Points, in no order, along strands that fork, close into loops and pass close to each other.
In the rows, zero is written as 128.
Points whose rows are less than 125 apart are linked; no others are.
K12: [156  66 175 152 149 164 177  77 138 142 102 148  83 159 104 164 160 113
 169  87 178  97 115 138 138 149 145 130 145 161 111 123 111 145 154  98]
K119: [121  70 124 136 122 104 157 161 129 117  70 171 101 171  39 114 140 117
 192 141 141 144 189 129 130  87 131 176 163  98  94 102 144 155 141 130]
K682: [ 94  70 138 131 135  87 125 177 103  98  86 165 105 116 113 125 159 126
 143 152 108 162 194 142 117 100 115 165 136  95  84 140 107 148 121 138]
K567: [148  64 101 137 157 149 119  93  87 144  98  97 108 109 192 159 164 132
  73 119  91 168 108 181  98 167  58 109 129 105 136 161  94 132  91 149]
K320: [ 98  63 146 111 135  85 121 130  83 147 123 132  71 109 135 160 153 125
 153 119 105 139 159 152 102 136 116 132 142 108 115 181 116 152 116 125]
K564: [ 89 136 141 118 116  79  99 177  86 105 181 130 117  79 168 110 115 115
 115 173 122 143 143 139 114 122  83 154  95 129 102 188  98 147 132 131]
K547: [133 201  71 145 122 151 106 137 148 127 151 113 207 158  90  87  95 132
 140 127 152 109  93  91 174 114 141 153 165 144 150  64 146 109 114 137]
K73: [121 118 129 158 109 148 147 132 162 104  50 175 168 142  55 112 143 139
 169 148 121 143 170 101 173 111 155 143 140 105 103 108 120 108 128 103]
K182: [134  75 175 115 129 112 158  85 152 137 148 182  61 106 131 170 137 135
 181 109 138 112 151 114 144 137 155 140 166 124 105 177 106 115 134  69]
K809: [ 94 171 114 131 131 103 130 191 157  64 120 183 169 111 118  76  88 123
 112 155 125 137 164  83 139  43 128 193 135  99 116 103 132 103 127 148]
K67: [157 148 115 123 103 157 105 103 124 135  99  89 162 109 169 112 145 149
  57 117  93 134 108 145 107 163 126  86  76 121 153 145 107 113 121 145]
K28: [117  79 152 120 156 102 156 157  90 103 183 144  70 147 144 131  96  78
 164 131 200 101 101 137 126 103  80 194 158 155  99 124 121 164 156 109]
K321: [113  74 163 140 153 114 172 156  86 100 125 164  73 106 169 138 152  87
 118 134 151 132 132 158  88 120  98 171  93 141 114 150 115 166 158 146]
K37: [130 186  86 134 132 141 105 110 155  99 139 106 181 100 143 106 114 155
  46 125  88 142 103 107 148 143 117 106 138  97 163 127 122 102  87 135]
K122: [169 135 115 141  97 168 105  92 100 170  81  85 168 157  89 117 163 135
 126 135 134 135 118 157 136 163 134 103  93 159 131 123 107 134 154 124]
K275: [113 180  76 129 128 118 118 170 153 116  92 137 179 149  97  99  94 141
 101 123 101 132 143  88 133  83 150 143 123 107 152  67 187 112  99 179]
K585: [102 108  70 128 149 109 120 136 143 145 105 124 135 174  78 134 107 158
 140 114 107 134 155 114 137 106 131 121 195  60 148  77 182 128  86 152]
K50: [161 118  99 123 145 151 100  76  99 185 151  50 120 155 167 149 129 126
  88  92 124 122  67 176 100 172  99  81 121 152 156 119 119 130 118 155]
K945: [150 107 161 133 118 134 136 149 125 147  26 132 106 121 120 131 185 138
  95 114 105 148 182 155  63 141 151  93  65 112 139 131 126 145 144 163]
K225: [ 88 120 118 115 118 106 120 149 173 112  55 167 144 118  84 117 135 147
 112 140  79 165 194  86 143 105 171 131 127  60 117 119 158 105  94 148]
K89: [150  99 127 112 100 133  98 106  62 192  90  62 112 147 156 139 166 114
 103 124 116 152 126 198  97 173 109  90  65 162 139 170 102 147 140 137]
K361: [120  66 141 114 163 130 135 102  69 178 161  80  63 159 168 181 115  97
 134  90 142 107  85 194  84 133  92 124 126 164 131 139 139 181 141 163]
K910: [124  71 131 131 162 128 130  86 116 143 185 115  93 147 122 157 112 121
 160  99 141 113  95 136 151 144 101 131 207 132 121 138 127 129 101 108]
K681: [161  95 174 139 137 182 176  73 129 118 119 142 103 104 162 145 165 105
 120 127 158 114 105 160 116 151 132 126  83 169 112 144  90 136 170  97]
K336: [102 163 146  96  72  82 111 143 167 143 157 149 124 103 103 140 109 142
 172 151  99 125 172  78 166 142 185 111 133 132 104 164 136 102 115  67]
K112: [123 125 136 118 120 109  96 106 123 181 239  90  98 173 108 152  95 133
 209 102 152  92 105 125 164 156 137 111 173 182 124 129 148 110 114  85]
K484: [139  66 174 139 127 147 146  78 106 131  90 136  92 112 137 150 201 101
 163 135 164 140 129 168 146 160 126 135  91 181 102 172  72 136 165  87]
K413: [124 174 123  91  74 117  69 123 109 184 153  61 132 126 170 116 128 138
  98 130  93 124 126 137 116 185 141  64  62 158 150 171 129 116 140 126]
K643: [118 123 107 126 128 111 113 138 104 144 117  93 132 133 113 132 123 143
 116 132 110 136 124 152 116 140 118 102 135 116 140 119 144 145 112 157]
K674: [140 150  71 123 160 117 157 149 158 112 158 117 143 172 110 102  74 136
 128  96 173 106 114 109 111  72 108 168 171 101 158  60 194 141 114 168]
K239: [ 95 161 107 128 106 109  89 159 149 111  73 149 172 108  98 103 149 147
  88 146  88 165 181  97 157 126 161 120 117  84 121 138 134  99 103 137]
K927: [ 91 147 126 108 133  83 114 187 140 121 113 126 115 121 116 118 110 138
 119 132  98 140 169 108  95  98 141 132 124  73 126 118 177 133 107 168]
K253: [ 95 169 125 116 109  80  96 179 122 122 125 117 141 103 147 115 114 135
  83 136  86 137 160 120  87 117 132 109  93  97 142 135 155 130 113 175]
K645: [148 161  93 143 156 161 146  91 170 111 137 104 177 122 151 126 119 163
  64  98 102 121  76 101 124 129 108 101 154  89 161  95 144 102  94 162]
K969: [172 160 102 150 116 185 109  73 113 156 117  77 185 174  95 116 148 145
 107 108 131 115  82 132 149 161 125  99 121 158 150  95 123 113 132 143]
K609: [174 107 128 128 133 175 117  81  75 190 109  54 119 153 168 138 144 113
  82 117 126 133  84 180 103 173  94  77  69 166 139 145  97 136 144 144]
K915: [114  96 135 134 104 108  85 125  74 169  87  94 106 154  92 143 167 114
 173 144 113 148 153 168 128 154 126 109 116 164 112 168 105 160 141 120]
K431: [138 210 124 121 108 123 109 153 152 104 213 130 174 109 155 106  86 106
 135 156 158  95  85  97 154 110 135 131 114 173 141 110 122 112 145 111]
K619: [143  80 151 145 162 153 150  89  90 161 130  80  83 165 147 169 129  96
 137  90 161 112  78 187 104 144 103 117 126 160 123 117 127 163 145 139]
K795: [ 96  81 124 111 115  84  90 131  83 176 148 108  91 136 117 160 138 121
 178 136 110 136 156 156 121 152 126 123 154 137 123 174 125 153 121 125]
K864: [137 100 145 174 134 166 145 126 108  75 112 159 144 136 109  95 165 102
 162 176 190 141 121 140 182 130 104 193 114 172  90 130  74 133 170  84]
K838: [150 170 123 115 146 134 137 141 138 151 149 100 108 166 137 145  96 134
 102  90 139  89  91 134  76 119 140  98  98 135 175  72 189 146 139 182]
K34: [105 166 157 122 133 104 114 186 116  73 195 148 119  76 188 107  95  93
 116 183 150 128 133 123 115  96  98 176  96 139 110 160 105 134 146 123]
K508: [134 150 143 125 119 142 109  94 139 178 203  96 119 170 119 141 111 128
 180 119 158  89  86 125 155 157 153 100 135 202 122 121 151 113 139  86]
K277: [130 111 120 126 142 143 154  81 177 118  74 147 136 116 104 142 147 186
 107 104  83 152 149 104 151 144 158  95 189  69 133 116 139  92  98 116]
K325: [182 166 121 145 125 197 133  65 140 154  97  80 176 154 120 129 142 146
  80  88 135 114  73 136 119 152 132  79  90 161 167  86 131 115 152 149]
K330: [176 130 139 144 139 199 157  60 143 153  55 100 146 139 120 144 154 155
  74  69 120 129  93 139 103 162 149  66 116 130 159  96 132 116 148 151]
K524: [146 158  84 138 135 157 118  97 117 154 153  55 161 160 135 132 116 147
 102 103 127 113  62 146 130 156 102 101 144 144 147 103 128 124 110 154]
K771: [ 96 164 111 114 113  72  71 177  85 121 188  97 144 108 169 111  89 115
 116 177  96 147 133 127 122 127  91 142 112 119 114 166 113 139 109 147]
K197: [105  73 148 149 139 109 132 174 111  81  58 173 111  98 144 132 183 128
 112 163 117 185 195 147 113 111 107 159 105  74  90 142 111 144 109 154]
K385: [111 182 123  90 111  84 124 146 172 169 180 137 118 147 124 134  80 167
 180 123 115  97 140  76 148 128 184  93 159 126 148 110 188  98  95 103]
K589: [114  79 133 110 123  83 154 132 132 118 169 164  76 136 108 140 101 130
 194 121 135 123 147 108 153 106 122 160 210  97  97 149 129 132 127  97]
K515: [103 139 134 135 126 114 134 185 148  58 122 181 151  91 126  95 114 116
 112 173 128 144 163 100 142  84 121 185 129 100 105 133 116 124 138 121]
K433: [139 113 128 127 155 146 181 102 171  87 129 151 139 119 136 120 121 143
 116 118 145 119 119 112 141 126 123 140 174 102 122 100 120 111 115 121]
K972: [136 184 132 105 108 117 128 145 166 155 165 127 119 128 135 143  92 133
 160 128 133  83 128 103 131 121 167 102 124 139 144 104 172 119 127 123]
K204: [116 138 116 129 132 114 122 168 128 126 108 129 140 171  76 113 108 129
 170 133 140 117 149 124 119  90 129 151 136 129 130  95 170 157 146 148]
K823: [115  78 109  89 149  94 102 100  76 192 193  99  75 118 183 174 111 119
 129  95  99 117 111 166 106 145  93 105 142 135 142 189 127 143  98 136]
K558: [172 153 103 134  63 178  75  86  86 191  69  53 174 162  94 108 166 125
 102 135 115 138 125 163 141 172 137  79  71 160 142 124 112 124 155 153]
K563: [116 118 112  97 139 101 103  95  99 167 200  90  98 111 168 149 109 140
 113 114  94 124  96 128 126 172 112 101 160 126 146 162 131 125  96 124]
K477: [124 104  73 146 118 131  70  96  79 143 126  75 171 123 137 121 144 149
  99 164  88 171 112 167 144 180  82 103 152 114 132 160  84 123  79 133]
K99: [ 91 183 124 130  73 111  88 178 145 120  85 144 174 103  85  95 143 139
 129 171  84 149 178  89 156 124 183 127  84 116 111 147 132 105 125 121]
K690: [115 153 121 145 134 133 133 141 168  49 128 184 186  85 133  87 129 133
 108 163 144 147 125  90 173  99 119 171 161 106 100 126 103  94 119 103]
K857: [117 166 123 154 130 140 112 147 106 102 135 118 169 102 154 105 137 118
  88 160 121 137 114 135 119 135 100 133  96 123 122 143  99 135 133 150]
K501: [108 150 160 111 124  97 152 202 164 106  86 166 107 114 128 111 115 132
 112 124 112 117 189 112  60  87 160 141  82  87 141 117 168 140 133 168]
K946: [101 147 104 151 100 124  84 136 117 104  61 124 185 113 105 101 172 153
  90 162  81 184 172 122 168 143 124 129 126  88 123 139  99 109  91 138]
K704: [133 201 130 118 123 131 116 145 165  89 167 143 184  86 172 102  99 133
  96 150 126 112  97  95 134 116 140 120 106 128 144 121 123 112 127 124]
K649: [159 178 106 142 139 187 160 112 198 104 140 144 177 123 124 106  91 145
 100 111 147  99  78  83 146 106 162 120 154 125 166  63 135 105 137 124]
K901: [134 200 110 147  80 138  84 193 126 143  57 122 186 141  75 103 133 133
 125 143 113 120 162 117 120 111 178 122  51 134 147 103 144 132 143 165]
K206: [111 175 171  99 114  96 106 153 124 114 226 151 107  76 191 126  82  97
 142 174 144 112 125 101 103 116 125 144  96 175 111 171 114 123 158  87]
K26: [146 223  91 135 105 147 114 161 171  97 148 149 209 131 107  81  85 112
 131 147 156 102 104  77 165  75 162 159 134 151 152  78 146  98 128 124]
K951: [139 135 187 136 108 150 131  74 126 131 185 130 119 123 131 135 124 105
 181 156 168 121  86 123 182 158 143 131 115 207  90 153  85 120 172  47]
K655: [127  74 132 120 176 115 174 123 130  91 168 164  76  98 165 157 112 137
 112 101 131 132 130 134 109 106  96 156 178  87 131 138 137 135 111 142]
K958: [ 91  67  90 122 153  95 108 110 108 125 103 135 119 126 124 153 125 144
 119 131  77 170 156 136 137 126 103 127 214  56 117 138 131 131  70 147]
K818: [141  74 153 101 137 111 128  69 125 197 146  99  72 138 148 179 143 128
 150  71 122  97 108 157 119 166 140  97 132 164 137 171 123 141 118 106]
K334: [158 119 175 140 141 177 186  95 146 117 112 142 110 129 118 152 143 109
 143 114 172 108 105 137 120 131 148 132 104 168 121 107 110 146 170 106]
K327: [ 92 182 161 101  78  96 101 166 163 122 126 162 130  95 109 119 131 139
 157 168  95 140 196  75 148 138 191 119  96 119 109 168 132 105 140  86]
K666: [125  63 185 132 115 121 143 101 109 121 112 164  79 106 126 163 184 119
 197 145 144 125 154 163 155 154 125 151 117 171  90 181  77 143 164  62]
K451: [128  68 139 135 136 126 175 127 148 125  74 158  86 161  68 142 143 141
 187 109 146 118 167 127 129 109 150 144 169  96 115 107 146 139 134 116]
K580: [102 182 124  76  94  78  85 133 142 158 202 131 108 112 128 147  92 151
 171 140  95 109 153  67 170 148 165 109 152 123 127 151 163  98  92  87]
K955: [113  97 164 117 137 110 149 134 111 127 115 141  73 100 153 147 148 115
 122 125 124 126 162 157  93 138 116 132  84 130 122 175 115 160 147 125]
K454: [142  89 131 127 186 139 160  78 145 136 177 115  98 144 137 157 117 137
 119  81 159 102  76 137 119 137  94 134 188 113 142 115 137 124 107 136]
K335: [174 192 133 125 127 160 149 134 115 152 123  89 130 158 155 129 107 116
  84  99 148  95  85 144  70 126 138  86  45 156 163  90 150 139 170 178]
K258: [117 139  60 131 117 124  68 116  76 160 165  48 178 150 106 107 131 144
 116 143  97 150  96 137 167 161  87 105 170 130 125 131 110 125  89 128]
K591: [121 151  68 130 143 128  95 151 121 145 106  87 163 169 113 120 111 155
  94 108  93 144 119 142 114 127 109  89 148  86 161  91 159 131  95 189]
K69: [168 175 130 158 122 204 162 139 166 126  53 163 185 133  65 106 131 123
 120 121 151 109 126 111 128  98 168 144 106 151 153  69 140 127 161 142]
K14: [124  83  84 145 165 134 148 129 108 108 115 117 128 159 108 133 136 118
 133 132 148 148 127 149 127 118  93 155 184  93 130  95 133 146 112 158]
K285: [139 190 141 116 102 138 104 121 116 169 184  86 132 169 132 137 108 114
 176 130 166  89  85 138 140 134 158  95  86 212 129 114 152 135 171 108]
K820: [131  79 108 152 169 139 147 121 101 107 143 116 134 150 116 123 132 116
 142 139 175 132  91 152 146 122  86 171 173 136 113 114 114 147 136 120]
K520: [ 76 178 111 120  95  80  61 198 106 120 137 100 158  97 154  98 121 133
  94 171  81 159 168 114 119 124 126 126  83 101 123 159 126 129 110 169]
K739: [133  71 141 177 146 132 126 142  90  96  70 152 121  94 169 126 195 129
  89 157 127 183 159 173  95 141  82 144 100 100 110 151  75 144 106 146]
K989: [115 140 184 135 119 130 159 149 162  97  99 185 113  76 143 116 143 128
 133 146 125 138 171 116 113 114 156 139  94 118 109 148 113 123 148 116]
K878: [129 151 137 145 121 155 120 115 116 120 141 116 158 121 140 106 139 118
 117 148 145 124  94 148 129 142 118 120  91 163 119 140  99 133 151 114]
K534: [157 157 110 163 131 173 109 131 112  90 103 108 186 101 162 103 149 132
  45 138 111 144  81 143 121 142 102 122  90 127 146 129 101 120 118 152]
K422: [108 102 122 101 144  76 169 180 165  93 131 177  97 131 132 109  88 120
 130 121 142 122 168  90 117  49 129 184 167  77 123 105 179 139 119 149]
K284: [145 177 125 100  71 129  78 107 138 163 117  73 141 104 173 117 132 147
  62 127  84 134 137 117 106 176 149  55  63 119 164 163 133 100 119 134]
K398: [111  91 168  90 118 105 118  70 106 216 199  99  59 139 150 191 131 103
 172  86 114  97 116 162 122 164 129  95 137 191 130 200 121 135 135 100]
K432: [126 118 149 144 122 127 156 129 136 107 147 161 108 150  90 119 116  98
 190 143 184 115 123 122 148 106 133 162 145 156 101 112 119 138 168  95]
K481: [112  78  85 132 169 109 130 123 125 115 107 117 113 154 118 147 110 150
 122 104 107 154 134 146 112 110 107 133 199  65 131 101 149 140  91 165]
K128: [139  30 118 133 166 137 144  71 105 143 102 114  87 111 170 179 178 139
 100 102 105 159 117 174  98 157  89 125 176  99 145 160 105 130  91 131]
K16: [107  96 132 103 125  56 128 172 121 144 194 148  70 165 107 136  87 111
 206 112 146 105 150 107 141  95 113 163 192 128 104 120 162 140 117 114]
K456: [150 139 114 148 153 165 174  99 171  84 152 144 160 126 139 113 107 125
 118 125 157 113  73 108 147 110 125 147 155 130 137  88 112 118 131 114]
K488: [148  80 144 122 110 126 132 112 116 165  34 114  85 147  99 155 183 138
 129  95  99 139 173 164  87 143 151  94 104 119 134 134 143 144 152 154]
K171: [112 150 168  82 139  97 127 143 101 143 239 134  75  81 197 156  80  99
 142 136 133 101 112 113  97 136 114 136 112 170 133 180 131 131 149  92]
K932: [136 147 112 107 153 114 145 146 133 151 208 101  91 169 138 137  71 127
 156 109 171  92 102 130 105 110 123 118 160 151 144  78 182 140 121 146]
K532: [134  66 148 125 121 106 171 133 126  84 151 184  78 134 101 115 119 104
 193 131 177 113 141 120 160 102 118 192 175 112  84 124 106 138 144  71]
K251: [126 119 161 151 120 148 146 163 130 120  32 156 125 121  89 126 166 128
 122 138 121 153 192 139  81 125 161 125  64 119 119 109 123 150 160 139]
K930: [116 114 145 169 115 142 134 155 101  71  79 159 154 103 120  96 185 102
 129 175 153 154 156 141 149 123 104 174  92 145  85 141  85 138 161 110]
K319: [127 208 154 116 105 122 103 151 126 131 197 124 143 133 152 121  93  95
 150 155 160 100  92 114 138 128 138 117  91 195 131 120 130 130 166  95]
K188: [142 206 109 127  89 138  80 168 119 163 109  92 166 152 113 111 119 141
 115 128 109 113 127 138 114 142 152  92  60 144 150 116 157 134 135 165]
K759: [135 102 146 164 138 146 148 154  82  84  99 144 123 114 138 120 161  89
 122 167 167 149 137 166 113 113  91 172  88 152 100 132  96 164 166 139]
K998: [125 157 175 114 117 112 173 183 182  90 112 207 110  96 143 105 105 119
 127 146 134 125 173  82  94  76 173 143  83 107 135 122 145 124 148 130]
K722: [164 173 128 147 144 182 141 121 110 117 129  95 153 142 167 118 132  95
  63 105 158 116  71 158  93 125 107 124  55 165 155  90 112 145 167 172]
K545: [146  67 128 153 165 142 136 126  96 103  90 132 113  88 195 153 180 130
  61 130 110 165 118 178  85 146  70 122 105  85 134 144  93 139 107 159]
K153: [134  61 184 122 129 124 157  87 140 142 133 161  66 133 103 167 151 116
 201 116 156 111 143 144 152 143 154 148 155 158 100 152 110 141 149  78]
K187: [134 101 151 124 144 132 170  89 174 105  75 168 111  75 145 147 168 161
  95 112  92 147 162 104 136 146 156 103 141  78 135 155 119  91 108 105]
K638: [129  65 121  95 145 102 105 109  65 207 156  75  58 152 179 176 129  98
 125  91 120 121 100 189  84 148  97  98 104 171 140 172 128 163 125 156]
K25: [124 141 130 137 112 128 143 159 135 119 120 155 153 152  76 103 126 111
 177 150 159 114 148 121 137  99 134 153 129 151 111  98 136 144 160 110]
K858: [124 133 129 121 140 129 168 126 178  85 111 171 124 132 104 112 117 147
 137 123 131 137 139  85 150  96 138 149 162  85 126 103 147 111 115 121]
K506: [143  82 176 119 163 136 181  89 136  99 163 166  75 101 159 159 128 121
 142 103 150 126 114 120 126 135 120 152 164 114 123 159 112 125 124  91]
K839: [120 139  99  99 159  83 156 174 156 102 157 149 112 151 143  90  56 119
 123 116 157 109 139 107 109  49 108 169 167  98 141  78 191 135 129 153]
K298: [169 143 128 169 148 185 157 106 118  98 110 115 150 116 160 117 145 119
  56 107 143 134  76 144 114 136  92 135  83 137 143 119  97 136 143 165]
K761: [102  74 111 135 119  94 120 168 105 104  93 158 112 145  86 102 138 129
 176 152 131 157 170 128 149  96 115 162 163  97  89 132 124 135 132 124]
K977: [116  89 124 116 130 112 110  88 107 184 212  99  84 171 115 168 115 127
 187  99 133  95 102 143 150 148 130 119 194 148 128 143 131 124 100 111]
K98: [140 124 135 170 131 167 146 152 135 104  15 165 159 125  70 121 167 140
 119 126 125 162 181 133 114 103 144 143 101 105 126  93 126 133 139 154]
K17: [127 109 164 151 119 154 138 112 117  98 158 139 128 120 142 120 152  95
 178 170 166 131 101 134 170 139 109 162 112 186  88 153  77 137 173  68]
K381: [105 180 103 137 115 124 126 206 154  93  93 157 176 127 104  82  96 122
 110 138 132 124 160  92 116  60 148 166 106  98 141  85 156 126 129 165]
K971: [122 195 150 116 112 139 128 141 176  80 137 167 179  65 162 105 121 147
  71 156  97 141 135  76 151 125 164 125 104 105 122 151 114  90 108 110]
K916: [129 159 116 116  93 109  76 145 102 166 135  79 128 130 127 123 126 136
 132 138 103 128 137 147 113 158 136  88  82 145 129 146 136 130 130 135]
K505: [130 130 168 125 116 132 145 124 165 109  65 167 134  79 145 131 170 140
  82 138 101 155 171 114 118 146 156 109  94  93 126 158 119 104 127 128]
K148: [164 152 135 157 137 184 181 123 194  93  74 194 178 125  82 105 119 134
 131 125 158 126 129  96 142  84 170 145 134 121 140  71 131 115 147 121]
K749: [141 160 126 111 151 138 151 101 174 115 170 110 132 112 166 142 104 150
  78  91 113 105  89 100 105 138 134  88 139 107 163 121 153 115  98 140]
K767: [110  74 145 110 147 100 147 155  87  95 162 153  73 107 155 138 119  88
 157 142 161 119 133 145 122 109  87 178 135 142 105 150 112 159 145 116]
K967: [114 183  65 145 118 124 100 162 134 130 105 116 198 151  76  98 104 147
 126 135 123 137 130 102 152 105 137 129 143 109 141  83 161 125 106 143]
K911: [128 122 138 121 136 117 189 155 173  73 117 190 125 144 110  96 103 118
 144 134 157 124 152  90 129  63 133 192 149  92 123  83 147 124 143 117]
K342: [140 140 127 147 118 165 161 140 193  86  55 205 182 121  64  96 140 131
 145 141 136 142 158  75 156  77 175 170 131 100 122  86 128 105 133 105]
K463: [135 100 102 170 154 162 131  92 103  97 119 122 177 132 113 111 161 134
 133 153 150 154 104 147 170 153  86 151 163 133 106 126  84 120 126 107]
K453: [136 175  90 107 171 116 143 152 157 129 176 105 111 154 150 132  81 133
 113  87 148  88  88 109  95  97 119 120 150 124 166  70 201 134 128 172]
K130: [112 101 164 106 131 115 106  85  96 179 227 105  75 121 163 172 119 105
 178 108 144  95  87 138 143 156 117 125 134 197 126 184 103 127 140  82]
K788: [129 216 103 131 112 125  98 180 159  87 193 141 193 135 137  74  65 103
 140 165 165 108  91  87 160  79 142 169 142 176 143 101 141 111 137 123]
K107: [131  70 130 124  87 127  88 107  49 192  74  72 102 137 128 144 184 106
 149 135 121 151 146 203 110 162 124 100  80 171 103 180  88 152 147 131]
K676: [153 181 131 124 116 149 145 114 198 131 161 139 168 148 103 117  93 147
 144 124 148  93  95  96 154 125 173 106 132 154 159  89 162 109 124 115]
K953: [133 148 118  94 151 126 131  89 132 150 214 102 110  91 192 152  87 147
  80  97  88 114  78 109 109 158 104  96 149 117 160 152 145 102  92 119]
K600: [135  94 153 129 118 130 155 114 152 151  55 143  90 153  75 153 154 145
 170 103 118 112 167 136 114 141 174 108 128 122 125 122 143 138 143 123]
K259: [141 117 126 160 122 168 123  82 114 121 132 107 171 123 130 112 157 128
 121 155 137 145  77 153 162 159  99 128 119 166 107 144  75 118 132  96]
K75: [129  51 125 119 189 120 154  96 109 125 142 142  83 107 163 172 141 136
 104  89 105 142 114 156 109 144  87 129 194  80 148 154 117 125  86 132]
K426: [103 216 105 144  67 122  84 195 153 136  80 151 202 145  61  94 125 133
 145 157  98 133 171  83 154 110 195 120  94 132 132 105 166 108 131 136]
K714: [121 170  69 128 119 133  93 136 131 124 101  91 182 121 135 118 133 168
  55 119  73 155 126 114 139 142 129  79 135  81 155 112 137 102  81 162]
K799: [127 155 133 146 149 146 139 125 168  57 126 172 178  62 164 103 133 139
  70 155 119 158 124  84 156 115 116 150 128  92 120 132  99  88 108 128]
K224: [118 118 178 122 104 132 110  79 106 166 202 106  98 118 154 151 130  96
 174 137 151 103  96 133 161 175 136 114 116 215  92 192  85 121 164  55]
K978: [104 124  81 143 116 114  61 138  91 128 111  98 176 110 134 102 164 146
  86 175  73 187 152 137 156 151 105 114 128  80 114 157  91 107  86 144]
K267: [146  86 135 113 143 143 137  58 129 194 110  89 100 168 116 174 151 142
 133  65 125 108 113 162 117 172 137  77 158 147 145 131 141 132 127 134]
K184: [170  83 126 133 136 159 147  65 139 170  80 106 109 150 121 155 160 150
  96  77 119 128 110 153 108 170 138  63 138 110 156 122 130 124 115 135]
K725: [107 102 108 123 129 126 127 110 165 146  44 144 137 135  78 138 143 174
 133 121  77 147 172 105 150 135 169 102 161  67 130 114 146 114 101 134]
K975: [130 146 128  97 143  96 127 139 130 155 247 110  81 168 137 137  52 118
 180  97 166  78 100 106 138 110 108 138 188 149 136  91 172 118 113 126]
K46: [109 123 153  86 138  80 119 127  98 155 226 144  51  77 183 167  98 119
 141 117 106 118 128 114 102 137 113 136 137 131 123 203 129 129 125 104]
K813: [116 106 107 114 132  92 133 156 121 144 137 138  92 186  79 126  95 120
 193 116 146  97 156 123 127  98 134 147 175 119 114  88 170 151 125 137]
K194: [139 131 117 168 121 163 140 128 130 104  52 151 173 136  63 105 171 138
 144 149 128 152 156 129 148 129 140 145 126 123 115 101 109 123 142 123]

How many points has the smallest loop of links through each point below? Write none if it is on no loop.
K50 => 24
K484 => 6
K690 => 13
K99 => 28
K589 => 7
K682 => none

A piece is all that can be reached along the links. How many separate loops has the piece of each point below (a circle has one, a figure eight two, a Y none), and how many tips (points with one link)?
K505 => loops 1, tips 6
K275 => loops 1, tips 1
K321 => loops 1, tips 2
K451 => loops 1, tips 1
K432 => loops 1, tips 0
